Each scene shows the same named points in several views. A view is turned or mirrored, shifted and resized as a whole, has a little noise and may leave points out.
In the rows, 128 means zero.

Scene 1
View 1
muf: [ 96 126  71 134  98 145 111 164 120 160 136 119 145 131 118 136 163 105
 105 100 170 173 114 120 134 104]
ros: [142 130 122 148  95 144 156 128 144  96 143 145 111 114 173 146 144 123
 160 148 151 109 101 139 120 171]
Dup: [120 109 136 136  95 121 171 157 147 113 158 146 124 129 135 134 157 113
 119 135 178 159  91 146 132 138]
pur: [130 125 119 118  85 146 162 160 106 106 176 136 106 117  80 146 140  84
 121 167 186 172 100 125 103 115]
ter: [131 123  75 132 100 163 136 131 107 133 144 122 120 125 109 144 142  86
 154 136 174 126 116 110 127 123]
nez: [106 122 151 140  84 109 157 176 155 119 157 144 126 125 150 132 161 125
  91 119 174 185  85 153 124 135]
Non: [124 117  73 138 107 152 152 141 139  93 143 152 140 125 131 146 160 123
 146 152 149 119 116 130 125 153]
fot: [133 161 131 152  80 149 116 135 127 134 137 122 100 106 181 146 138 116
 144 116 154 134 101 131 106 149]
Kegov: [117 147  90 125  87 132 124 155 120 138 140 128 118 126 152 150 165 140
 114 145 133 147 115 144 123 147]
dinak: [128 159 108 138  80 158 114 145 106 137 147 118 102 109 138 150 137 103
 132 130 160 146 109 123  99 127]
dotu: [115 125  62 118  97 149 132 150 112 131 145 129 129 130 103 149 162 114
 123 152 155 146 121 125 129 126]
Tuken: [127 139  72 131  96 172 126 138 107 114 145 129 117 111 113 151 141  96
 151 146 159 126 118 112 105 132]
tid: [119  95 120 139 106 122 196 162 173  54 161 180 145 127 132 140 166 130
 125 159 160 147  95 155 122 160]
loza: [112 117  90 122  93 143 150 164 115 119 162 137 131 125  87 141 156  98
 111 145 181 170 106 124 117 111]
zol: [135 155  88 124  81 173 127 140  88 114 160 123  99 104  98 158 132  87
 150 161 164 139 114 111  87 122]
mek: [131 106 107 147 106 135 158 134 152 118 141 143 131 130 157 138 154 117
 148 126 166 118 100 137 146 154]
zos: [139 123 135 138  89 130 163 138 135 110 154 140 105 120 153 146 144 117
 142 153 161 130  96 144 126 156]
Kip: [138 127  96 138  99 153 158 130 136  83 145 150 119 115 145 150 148 125
 161 167 144 109 111 137 114 169]
View 2
mek: [129 130 136 161 150 132 138 116 117 119 116 141 131 108 144 112 121 145
 149 148 144 117  48 103 124 148]
loza: [120 149 128 115 107  68  92 118 116 159 117  93 115 109 187 156  89  96
 126 152 165 143 105 121 137 139]
tid: [156 149 151 167 197  89 128  72 133 143 144  85 123 102 171 105 108 145
 164 167 112 128  97  92 157 197]
dotu: [114 136 123 130  94 101  98 115 104 174 103 111 133 111 157 123  90 102
 118 130 191 144  97 103 147 120]
ros: [137 112 123 145 169 153 153 124 149 123 139 127 111 110 128 100 125 167
 157 143 175 128  63  95 124 161]
muf: [ 97 130 143 112  58 108  58 133  72 146  77 129 128  94 150 129  91  78
 122 150 141 158 109 125 108  81]
Tuken: [123 115 108 113  94 120 116 120 137 174 105 111 104 109 142 133 103 111
 142 140 220 155  66 122 120 136]
dinak: [105 110 112  93 104 130 107 158 138 129 122 119  95 106 146 135 114 129
 132 138 194 155 105 119 102 111]
Non: [140 127 127 155 139 126 124  87 123 172 110 111 129 109 137  99 104 127
 150 143 176 141  67  98 144 157]
Kegov: [110 118 130 128 124 138 109 139 110 141 124 122 126 108 132  93 105 134
 123 122 169 143 131  79 140 105]
fot: [108 100 120 105 134 165 124 168 142 100 127 138  96 103 119 109 127 158
 148 138 173 145  97 110  91 114]
Kip: [143 117 115 148 159 136 151 102 150 157 130 110 113 113 131 100 115 154
 154 137 201 135  65  91 142 170]
zos: [124 129 124 134 161 121 147 136 143 113 145 119 115 115 158 120 120 161
 140 142 166 119  83  95 133 154]
Dup: [121 145 141 138 155  90 120 128 121 107 139 115 123 108 182 130 113 138
 141 158 122 120  96 106 130 152]
ter: [111 125 113 119  84 102 115 134 119 147  98 132 116 113 161 160 107 108
 131 149 201 131  35 138 107 128]
pur: [119 148 110  98 123  57 111 133 147 148 144  77 100 119 205 174  97 114
 125 149 188 138 107 124 138 155]
nez: [118 144 153 123 163  92  99 141 114  87 144 110 114 100 179 125 116 139
 139 162  87 129 141 101 122 135]
View 3
nez: [106 153 112 150 134 130 121 166 100  94 100 183  80 154 139 113 123  98
 121 101  88 102 116  91 135 151]
Non: [121 129 133 133 122 159 160 141 153  94 121 139  96 117 108 145 130 120
 140 119 111 111 125 138 151 149]
zol: [141 104 101 108 128 140 132 158 143 142 111 173 129 121 105 137 103 106
 159 120 154  78 117 154  99 143]
dinak: [122 116  90 121 121 129 132 176 126 139 104 191 121 130 108 139  98  99
 132 109 132 101 124 133 110 143]
loza: [153 144 137 137 151 160 135 148 120 111  99 166  91 149 129 143 104  98
 153 113 132  84 103 135 106 159]
Dup: [119 154 122 143 137 137 130 155 110 101  94 149  88 146 153 120 127 116
 127 110 105  97 125 104 137 149]
Kegov: [120 120 116 143 107 149 123 177 129 105 120 195 101 124 116 154 112 117
 124 104  88 121 110 134 134 149]
mek: [107 147 116 143 126 138 157 156 131 108 102 130  95 126 133 141 128 126
 113 112 108 125 143 117 159 141]
pur: [154 131 129 119 150 147 115 149 120 119  98 159 107 145 145 115 113 107
 167 122 142  60 103 132  96 151]
ter: [144 129 115 130 136 149 157 158 139 138  98 147 114 125 117 167  98 113
 137 114 148 110 130 150 118 149]
fot: [ 93 118  76 126 109 113 137 183 124 137 105 186 119 123 109 130 111 104
 110 106 110 118 138 114 137 137]
Kip: [106 114 113 120 109 142 152 145 158 104 123 130 114 107 112 126 138 133
 141 127 108 100 133 135 155 136]
Tuken: [137 117 112 119 127 149 152 155 149 128 112 161 116 120  98 154 102 107
 148 118 145 101 122 154 117 147]
muf: [144 155 125 156 146 161 149 171 114 118  95 197  82 154 109 179  83  84
 124  94 125 128 110 131 108 166]
zos: [108 130 111 129 115 124 127 163 126 112 106 142 112 124 144 118 132 131
 125 116 104  99 132 118 146 140]
tid: [108 152 142 137 137 154 143 127 133  60 117 122  74 136 139  96 156 118
 146 123  92  86 119 101 160 149]
View 4
tid: [119 105  98 128 162  82 139 188 124  92 194 131 191 147 165 117 114 128
 122 167 136  65 120 100  59  71]
ter: [143 172 109 178 126 143  86 159  97 121 105 107 112 116 146 120 118 121
 116 154 120 101 150 115 135 119]
mek: [125 133  74 167 148 108 121 158 133  95 144 109 148 120 158  93 101 139
 111 126 125  93 121 120  87 127]
Kip: [119 129 113 150 133 138 119 164 120 101 121 109 140 107 131 110 119 122
  79 146 131  99 112  95  89  71]
Non: [149 125 110 150 140 117 125 167 109 103 116 119 133 136 158 121 105 133
  99 140 138  80 130 112  86  84]
ros: [107 121  92 153 139 128 133 150 145  85 130 107 151 100 132  93 114 126
  81 122 129 107 106 101  75  98]
nez: [111 149 113 117 135  66 133 157 167 102 193 113 186 129 175 102 133  99
 157 150 123 117 173 116  75 148]
fot: [104 154 111 142 115 128 132 126 166  85 106  89 144  79 132  95 127 106
 102 108 121 142 159 104  87 139]
Kegov: [147 143 131 121 109  93 130 132 152 124 113 117 116 132 165 112 118 113
 105 121 139 125 156 123  81 129]
zol: [124 176 150 146 103 159  88 159 106 118 104 105 114  95 124 131 144  93
 103 170 121 126 156  92 132  85]
pur: [119 174 145 136 119 122  77 180 110 136 171 118 151 117 139 124 156  83
 138 207 115 116 159 100 126  92]
dotu: [166 164 133 147 118 112  98 157 107 138 115 123 105 147 166 128 119 118
 122 156 135 100 163 125 115 113]
dinak: [115 171 139 131  99 129 114 133 151 107 112  96 130  92 138 108 143  92
 111 136 120 143 176 103 106 130]
loza: [143 171 134 141 127 108  91 178 104 127 151 121 140 137 166 135 133 103
 149 182 125  99 179 112 125 113]
Tuken: [139 163 129 160 119 146 101 159 100 111  92 108 113 108 139 129 124 115
 101 154 128 105 160 102 122  95]

Which points are out of place in each view (at most two, in the order of its rows)? Write none if all are in place.
view 1 | none
view 2 | muf, ter
view 3 | nez
view 4 | Kip, dinak

Scene 2
View 1
veka: [116 134 140 107 107 117 118 116  99  88 131 109 137 124 134 145 113 112
 160 126 129 101 135 168 117 129]
sofir: [ 99 135 136  79 123 145 143 123  94  59 139  79 134 112 119 170  82 142
 156 126 111 104 157 207 124 158]
Pesa: [133 150 122 170 113  89 115  83  85 128 145 163 158 161 156 127 139  92
 165 122 125 106  95 124 136 133]
bidu: [144 127 162 138  95  86 116  66  94 109 132  99  86 140 140 125 105  91
 163 144 157 104 117 172 119  96]
Bef: [132 119 152 120 115  85 121  97  85  82 110 110 126 123 148 134 110 100
 178 126 124  93 111 162 128 106]
loso: [141 143 157 116  86 113  98  82 114 118 145 103  89 129 122 128 108 109
 149 169 186  95 158 161  97  87]
lita: [127 162 115 119 147 107 115 114  87  72 133 165 176 108 140 140 102 151
 172 167 121  59 152 120 130 136]
sizi: [128 137 142 135  95 106 113  89 101 118 143 117 124 148 139 134 126  96
 157 126 142 116 119 158 120 124]
gup: [113 146 126 113 120 122 123 117  88  87 130 121 153 121 135 147 109 130
 158 133 125  99 139 167 124 136]
gipot: [128 129 145 139  93 101 122  97  73 111 118 100 125 142 147 135 123  92
 161 108 134 127 104 183 122 105]
Gidiz: [148 147 144 135 128  82 110  65 115  99 160 149 116 136 138 128 105 108
 173 172 142  67 134 116 135 129]
koza: [126 175 111 173 116 126 138  54  79 133 181 142 130 172 133 143 104 126
 143 143 135 122 124 171 136 159]
Lilir: [146 161 117 153 160  76 124  75  84  83 148 183 159 130 151 128  99 132
 183 171 111  54 124 106 151 142]
Mub: [140 155 113 187 128  78 138  74  38 112 119 151 155 151 166 124 114 115
 173 121 112 114  83 161 146 115]
Zon: [136 142 138 182  78  98 127  64  52 148 126 101 106 170 153 125 129  84
 147 101 152 158  85 206 121  95]
Sisag: [102 147 110 137 108 129 125 129  83 112 140 139 190 154 146 154 144 109
 155  90 101 130 105 153 130 167]
Zugut: [119 145 133 135 106 119 129  85  95 108 154 113 128 151 135 145 112 107
 153 123 128 116 121 174 129 145]
pagi: [135 158 129 149 116 110 128  75  67 106 137 118 121 135 138 135  95 130
 154 151 147 106 134 182 124 114]
Sagop: [123 146 134 153 102 112 138  69  85 125 160 112 114 169 138 144 116  97
 148 115 127 132 103 183 135 147]
View 2
Zugut: [132 111 100 113 157  99 135 135  97  97 115 134 121 155 116 118 178 131
 161 148 121 149 138 139 152 123]
loso: [155 132 127 102 168 116 159 167 126  92 115 153 141 112 124 135 128  97
 135 131  96 127 166 133 149  94]
Gidiz: [157 160 111 120 145 118 157 149 111 104  65 135 109 131 112 103 172 120
 108 163  99 152 164 149 119 117]
bidu: [135 116 115 120 176 105 153 157 118 108 117 126 149 140 123 117 159  93
 134 148  87 135 152 132 119  91]
lita: [177 144  96 139 149 146 146 114  94 101  70 137  65 100 112 145 181 147
 137 171  98 178 164 161 151 152]
sofir: [169  96  98  92 188 131 173 116  96 104 125 137  91 149 108 149 180 137
 218 128 105 164 139 173 191 134]
Mub: [118 103  95 167 154  96 101 118  81 112 107  92 106 133 126 124 198 121
 130 207 100 161 136 123 112 129]
Pesa: [118 124  87 153 134 101 101 132 102  99  93 131 121 144 119 110 185 142
 110 173 120 164 146 119 115 142]
Sisag: [125  94  68 142 146 110  99 112  98  95 116 148 113 156 113 128 195 172
 160 146 136 178 138 126 156 165]
gup: [155 109  94 124 165 129 144 120 102 101 109 141 101 127 115 144 176 139
 169 148 108 167 149 147 161 140]
Lilir: [169 168 100 143 133 130 150 123  87 107  40 120  62 118 108 112 198 136
 106 197  99 177 163 161 118 142]
Bef: [146 103  94 139 185 126 153 128 118 119 112 125 128 136 117 128 182 116
 149 153  77 166 148 142 117 122]
veka: [151 107  94 119 176 126 147 131 115 101 118 147 119 139 115 135 170 136
 164 134 102 163 148 144 152 132]
sizi: [131 113  98 122 158 108 131 143 114  99 116 143 138 145 117 120 165 126
 141 142 111 149 149 128 138 124]
Sagop: [114 106 103 112 152  80 123 140  91  98 118 123 132 171 117 106 181 124
 156 155 129 141 132 130 142 114]
pagi: [142 117 119 121 160 105 138 138  90  98 111 114 108 120 126 140 164 109
 154 172 105 140 145 136 150 111]
koza: [116 125 114 113 125  69 109 141  68  84 101 112 103 155 120 111 176 123
 146 182 144 133 132 129 154 115]
gipot: [125  87  96 135 179 108 128 135 111 109 137 128 146 144 123 132 172 118
 155 148  95 152 140 123 130 118]
View 3
gup: [112 116 125 165 138 130 123 129  71 117  93 141  87 128 146 128 146 130
 157  96 164 134 128 134 137  85]
veka: [108 123 114 138 158 135  99 141  82 121 106 130 103 135 151 130 137 139
 148  91 169 130 130 129 137  88]
lita: [115 112 121 213 118 134 147  98  63 125  92 164  56  97 135 134 126 129
 166 122 107 124 143 137 119  80]
loso: [ 61 113 125 144 163 148  57 117 100  92 114 134  86 141 179 166 109 176
 129 127 158 142 152 160 131 156]
sofir: [111 129 140 171 157 153 129 113  67 105  91 102 110 154 162 118 151 113
 164  83 218 165 153 128 131  45]
Zon: [112 143 114  62 174  93  58 169  77 108 123 169 132 174 155 129 134 130
 102  89 150 101  77 169 161 155]
Lilir: [122 143 102 191 122 128 120  86  55 125 105 189  72  95 125 121 100 122
 146 121  47 108 147 131 121  86]
koza: [ 99 159 122 119 119  85  74 107  31  76  94 190 121 155 143 101 115 114
 131  77 115 131 117 164 165 126]
Zugut: [103 135 114 124 141 114  82 129  61 101 101 148 112 142 151 119 132 133
 143  77 151 135 128 137 154 101]
Sagop: [103 150 107  97 146 100  62 134  57  99 105 157 130 152 146 111 126 129
 132  67 141 129 119 139 164 110]
Bef: [121 128 103 133 179 145 100 143  98 140 123 137  98 129 147 140 127 138
 133 112 136 109 127 128 125  92]
Mub: [147 151 108 123 147  99 112 140  58 133 115 198 103 140 126 111 127 104
 116 105  82  83  85 153 138 111]
pagi: [106 139 133 147 154 126  99 117  66 101 108 162 103 157 161 129 124 125
 122 115 138 125 124 167 132 121]
sizi: [ 93 119 105 120 148 120  74 140  80 112 106 149 102 129 150 136 129 153
 142  87 142 125 125 135 151 121]
Sisag: [125 108 104 127 107  87 119 158  52 127  79 163  96 110 119 109 165 128
 172  53 154 118  95 119 170  79]
bidu: [ 90 139 106 115 185 141  52 133  96 112 128 142 110 147 164 146 109 155
 114 113 136 120 135 149 133 134]
View 4
Lilir: [158 111 119 147 157 137 142 105 129 133 164 127 115 127 142 125 151  93
 130  82 118 113 108  98  94 133]
pagi: [139 107 123 121 133 164 135 118 119 124 138 139 106 129 145 114 118 113
 123 128 107 111 130  84 108 113]
Zon: [143 128 141 101 129 171 144 114 117 132 125 138 113 116 158 104  81 131
 126 162 120 115 116  89 118 111]
koza: [145 110 133 107 136 161 131 113 105 122 145 141 110 116 141 145 124 110
 123 139 128 110 101  80 116 131]
Gidiz: [140 114 129 138 151 150 133 113 143 132 173 125 116 127 125 117 136 110
 135 103 103 103 117  98 111 129]
Pesa: [157 129 133 128 156 140 144 102 134 132 140 127 114 114 150 131 113 119
 129 119 131 117 103 109 117 124]
gipot: [138 132 136 122 137 157 134 128 122 132 129 136 118 122 144 106  88 121
 125 129 113 119 130 106 111 103]
Sagop: [138 127 142 109 134 162 126 125 111 127 141 140 119 115 135 130 101 117
 127 138 122 113 110  96 115 121]
veka: [133 124 127 132 143 151 120 138 120 128 135 135 118 125 128 123 107 111
 121 107 107 115 139 112 111 102]
lita: [149 107 109 152 156 134 130 120 125 126 144 131 110 133 137 133 146  95
 120  73 112 116 134 108 100 112]
sofir: [122 119 123 129 130 156 102 161  90 121 131 150 123 128 115 133 110  93
 114  95 105 119 151 108  95  96]
Sisag: [148 135 131 125 153 133 126 127 110 125 117 136 117 111 143 155 103 110
 115 110 139 127 117 125 117 109]
bidu: [130 123 135 123 135 169 134 124 136 134 155 132 118 126 133  93 102 125
 133 132  96 107 131  92 115 113]
loso: [118 106 119 124 137 169 126 126 146 123 153 130 106 133 123 108 116 129
 125 128  83  99 148  91 130 106]
Bef: [141 130 131 136 140 152 134 129 128 138 142 133 123 125 139  97 100 110
 129 106 105 117 132 109  99 107]
Mub: [162 121 131 129 142 148 150 106 113 134 134 137 116 120 164 111 115 103
 127 115 129 123 109  94  91 121]
View 5
Gidiz: [122 160 139 164 105 129 153  93 165 142 111 126  94 148 161  88 124 149
 163 113 139 138 109 190 141 124]
loso: [121 165 139 171 124 174 168 111 180 141 106 174  89 107 154 115 124 130
 140 129 159 109 121 155 116 106]
Sisag: [117 100 168 112 138  93 115 133 118  84  94 121 114 161 178 120 107 143
 164  95 133 107 120 125 100 146]
koza: [129 120 147 147 146 102 145 131 140  81 122 142  96  98 173 110  99 188
 155 121 144 140 109 193 119 158]
bidu: [128 169 150 132 118 167 179 108 138 130 105 154  91 111 161 116 121 139
 142 149 148 120 132 170 132 128]
Mub: [142 146 164 112 126 117 138  98 103  88 102 126 102 146 166 129 112 186
 182 129 152 147 115 157 162 173]
Pesa: [121 120 168 138 119 122 146 113 118 111  95 128 112 160 179 107 122 174
 164  99 143 123 114 170 147 169]
Sagop: [126 127 155 117 138 120 156 134 122  93 112 140  99 105 173 112 104 157
 140 136 137 122 127 176 108 146]
Lilir: [130 157 136 160 104  95 120  73 155 126 111 102  95 177 158  92 119 166
 196 102 142 160  93 180 161 136]
gipot: [131 146 163 107 128 150 157 119 115 105  98 147 100 126 165 132 113 139
 148 142 147 111 133 138 121 136]
Zon: [135 137 173 109 144 161 179 137  97  86  98 169 103  92 174 143 112 174
 139 153 160 111 140 160 134 172]
gup: [126 143 143 127 131 114 117 109 153 106 107 133  93 143 155 121 107 127
 171 118 147 123 114 121 106 109]
lita: [127 152 133 158 116  98 100  81 172 121 108 116  93 177 149 106 113 140
 198  96 150 144  93 130 134 113]
pagi: [137 158 141 140 133 132 141 107 151 101 116 151  89 111 152 126 108 158
 164 136 159 138 114 151 127 129]
veka: [122 144 145 122 126 129 133 114 149 116 102 136  96 138 158 116 110 117
 157 124 141 111 123 129 102 109]
Zugut: [125 131 147 124 135 121 144 126 138 100 111 136  96 116 167 112 103 143
 148 127 138 120 123 160 105 129]
sizi: [119 134 157 134 126 141 156 123 139 116 101 145 102 130 168 114 118 140
 147 121 143 109 125 156 115 133]

Which points are out of place in each view (at most two, in the order of its rows)? Write none if all are in place.
view 1 | koza
view 2 | Lilir
view 3 | veka
view 4 | pagi, Mub
view 5 | none

Scene 3
View 1
Feki: [141  98 122 137 157 145 154  97 128 149 130  98 149 128 122 156 141 150
 102 130 115 137 114 112 150 121]
zolub: [109 199 111 165 130 106 146 163 171 201  87  75  56  92  79 185 206 163
 118 169 110 146 154 120 188 138]
Fenim: [128 179 120 130 129 121 159 145 144 177 104  92  92 109 132 155 198 155
 122 127  89 149 125 127 179 150]
midu: [123 185  83 149 121 159 133 116 131 132 129 115 149 135 180 159 117 135
 114 115 109 168 126 135 146 163]
moga: [121 114 105 134 202 157 131 124 132 183 112  64 129 130 159 164 147 171
  97 134 101 152 133 110 157 121]
mekof: [132 214 117 142  94  95 148 149 151 168 113 110  87 110 128 151 199 141
 124 118  85 158 142 140 186 153]
zud: [161 217 128 170  71  67 133 105 143 136 137 132 105 135 117 157 168 124
 116 100 119 162 152 139 172 131]
vanul: [154 141 131 136 122 118 155  99 127 139 135 115 141 134 134 150 159 137
 110 106 109 147 118 125 154 134]
buka: [148 180 127 121 116 120 179 125 138 158 115 106  98 122 138 155 198 144
 129 107  98 150 108 127 168 149]
sado: [133 127 146 149 140  89 145 136 155 191 108  80  89 102  69 149 207 158
 102 154 102 131 149 117 191 107]
Zunat: [116 117  93 127 172 182 148 116 126 155 120  90 155 128 161 157 129 157
 108 134 103 150 106 116 143 148]
bet: [137 101 126 147 193 129 132 112 136 183 118  70 123 130 124 158 157 167
  91 136 108 142 142 105 160 104]
vigog: [144 158 129 145  94 100 150 116 140 143 126 122 125 117 110 141 172 132
 114 121 105 144 133 136 171 137]
fegal: [130 180 124 100  62 131 200 146 139 140 110 133 119  92 127 122 212 127
 144 115  70 140  83 145 181 187]
bar: [124 100  97 109 193 197 162 109 116 156 122  83 164 136 187 156 129 164
 109 120 101 153  91 110 135 147]
Tet: [137  54 130 113 133 151 142  86 107 120 150 121 214 127 147  99 121 130
  94 109  87 132 103 135 148 134]
Tilo: [118 116 109 154 111 127 108 113 131 132 139 119 184 117 135 113 116 127
  90 129  96 147 147 145 164 136]
pimib: [106 120  97  86 130 203 202 141 131 150 105 101 147  93 144 139 177 150
 136 142  84 134  58 126 157 185]
View 2
bar: [101 157 137 154 127 130 154 107 135  78  76 125  98 132 145 121  75 116
 176 106 139 126 110 141 122 122]
midu: [141 133 148 128 147 136 119  91 165 113 113 114 125 125 145 156  97 133
 143 128 154 112  93 116 142 114]
mekof: [110  84 151 116 151 147 130  86 134 111 140 138 153 107 183 144 132 114
  79 137 175 150 117  84 162  88]
Feki: [116 153 128 132 126 114 147 117 115  97  95 156 113 147 141 116  98 135
 132 123 154 123 130 117 132  98]
sado: [ 73 114 118 130 120 126 151 102  86 105 121 175 141 139 178 113 139 127
  71 125 163 144 151  78 154  66]
Tilo: [137 129 123 105 152 135 131 116 132 113  95 147 144 149 132 134 136 169
 150 129 145 112 106  97 113  99]
Tet: [139 144 126  99 148 123 158 147 111  85  68 159 124 150 123 104 115 159
 187 131 148 128 115 125  83 116]
zud: [163 104 148  90 157 118 111 102 142 117 155 143 148 132 158 148 135 134
  72 142 194 139 116  91 166  83]
vanul: [137 129 140 111 146 116 140 121 125  96 114 148 122 137 149 124 109 128
 121 132 173 140 123 116 136 100]
Fenim: [ 90 100 148 134 137 144 145  91 122 101 124 141 138 109 182 136 116 107
  96 127 163 150 123  98 155  92]
buka: [116 103 157 121 145 133 146 103 126  91 125 144 131 108 175 130 107  98
 100 136 177 154 124 111 153 100]
Zunat: [102 150 135 151 126 132 145 101 133  98  85 134 107 131 147 132  86 125
 159 114 142 119 111 125 131 116]
vigog: [128 110 142 105 148 127 138 113 119 110 123 157 142 128 157 132 125 131
  99 142 173 137 123  96 141  93]
moga: [ 81 153 117 155 115 135 146  88 128  85  95 127 110 150 162 119 106 124
 137  87 140 130 125 116 146  93]
bet: [ 83 153 112 144 112 122 146  99 109  88 104 145 112 163 156 109 114 135
 115  93 148 132 139 108 147  81]
zolub: [ 61 101 138 155 119 140 134  64 112 129 134 159 146 113 192 151 123 111
  50 129 157 127 137  68 184  71]
pimib: [ 85 113 165 149 139 144 169 115 112 100  73 162 122  80 165 136  71  92
 161 155 143 130 113 125 116 135]
fegal: [112  63 175 103 167 154 156 115 114 109 114 166 160  73 184 140 118  99
 113 172 176 160 111  96 126 113]
View 3
sado: [ 78 100 139 146 103 126  86 131 138 135 189 130 152 194 125 159 103 108
 101 130 146 104 142 140 133  91]
buka: [154 114 162 110 119 131 103 123 132 147 162 137 129 175 127 149 118 178
 129 134 160  82 166 131 182 106]
zud: [141 120 159  92  96 111 101 128 140 150 221 162 143 201 147 134 156 210
 155  91 158  91 142 103 136 136]
Tet: [164  68 123  72 107 132 122 124 139 126 118 100  93  67 159 104 169  88
 124 142 139 133 171  89 131 172]
Zunat: [170 117 129 121 107 130 127  72 129 128 111 112 120 117 135 128 132 118
 146 174 179 131 149 126 151 121]
zolub: [ 90 126 140 156 113 124 103 111 131 144 181 156 180 254 111 173  95 152
 133 147 166 103 112 155 155  70]
fegal: [161  87 153  69 149 142 132 178 125 158 133 152 134 198 130 150 130 174
 124 151 136  70 159 126 217 132]
mekof: [123 117 157 108 124 140 107 133 144 144 184 156 145 222 118 148 125 188
 162 124 153  88 134 133 175 109]
moga: [134 121 138 154 102 136 101  58 143 116 133 102 119 122 121 133 114 109
 149 162 179 132 149 138 135  98]
vanul: [161 106 146  97  98 120 103 113 130 141 168 128 120 134 150 132 145 152
 126 124 157 104 164 109 141 135]
midu: [182 129 141  97 107 124 134  72 132 133 135 139 128 149 140 116 164 177
 189 150 177 123 131 109 148 142]
vigog: [137  99 145  96 109 120 109 136 135 146 180 142 135 179 142 137 143 155
 131 118 147  99 148 112 145 135]
bar: [189 116 137 121 111 138 122  58 129 124  89  97 103  82 137 126 130 113
 144 181 178 126 167 126 161 119]
Fenim: [128 114 156 126 124 140 105 120 139 137 158 138 136 195 114 151 112 160
 144 146 159  94 146 141 176  97]
bet: [115 112 135 155  89 125  86  75 140 121 158 102 128 128 131 136 113 100
 124 143 170 126 155 131 119 100]
pimib: [185  95 132  97 143 140 148 125 115 148  71 123 132 144 135 151 116 123
 114 200 156  99 157 139 211 119]
Feki: [154 103 132 119  90 113 107  91 125 134 146 112 126 115 150 133 136 111
 114 150 165 123 158 115 128 130]
View 4
zud: [ 77 128 116 115 152 112 129 151  95 131 128 104  88  92 132 161 135 126
 121  57  98 124 154 143  93 104]
Tilo: [125 116 160 140 143 143 122 134 101 150  87  85 175 115 132 183 122 115
 153  80 130 129 138 167 119 136]
pimib: [142  80 121 152 127 188 122  69 125 129 141 114 154  96 169 156  97  82
 181 127  88 163  94 134 162 143]
bet: [123 146 127 136 127 177 117 127 112 149 114 115 139 148 171 169 119  72
 137 114 146 129 164 170 174  87]
Feki: [140 129 125 156 137 170 123 118 115 146 111 102 139 138 170 168 132  87
 157 103 138 145 139 165 147 117]
buka: [ 97 109 104 127 137 146 131 115 109 130 148 114 101  92 159 154 108  95
 142 106  89 151 139 134 142 108]
mekof: [ 69 115 120 104 137 135 122 126  99 125 146 126 106  78 125 154 100 104
 122  93  77 126 146 127 134  96]
zolub: [ 80 147 122  98 126 185  99 118  96 106 163 164 109 102 122 142  98  85
 102  97  99  90 142 122 156  68]
moga: [120 128 135 122 117 174 112 115 117 152 117 122 156 136 175 172 108  63
 135 120 125 123 149 168 185  88]
fegal: [ 97  82 109 141 150 152 134 101 102 112 156 111 117  58 126 145  88 116
 165 111  68 166 116 109 128 142]
Tet: [153 106 140 179 151 152 140 124 111 159  81  59 178 129 157 181 122 109
 190 107 146 177 137 175 136 158]
sado: [ 94 162 117 135 149 187 114 140  90 114 146 133 120 120 122 151  93  94
 126 117 138 128 169 135 164  84]
Zunat: [142 103 136 136 116 168 120  95 127 157 111 106 160 127 186 173 127  73
 159 101 116 136 118 168 158 119]

Which points are out of place in each view (at most two, in the order of its rows)? Write none if all are in place.
view 1 | none
view 2 | fegal
view 3 | none
view 4 | moga
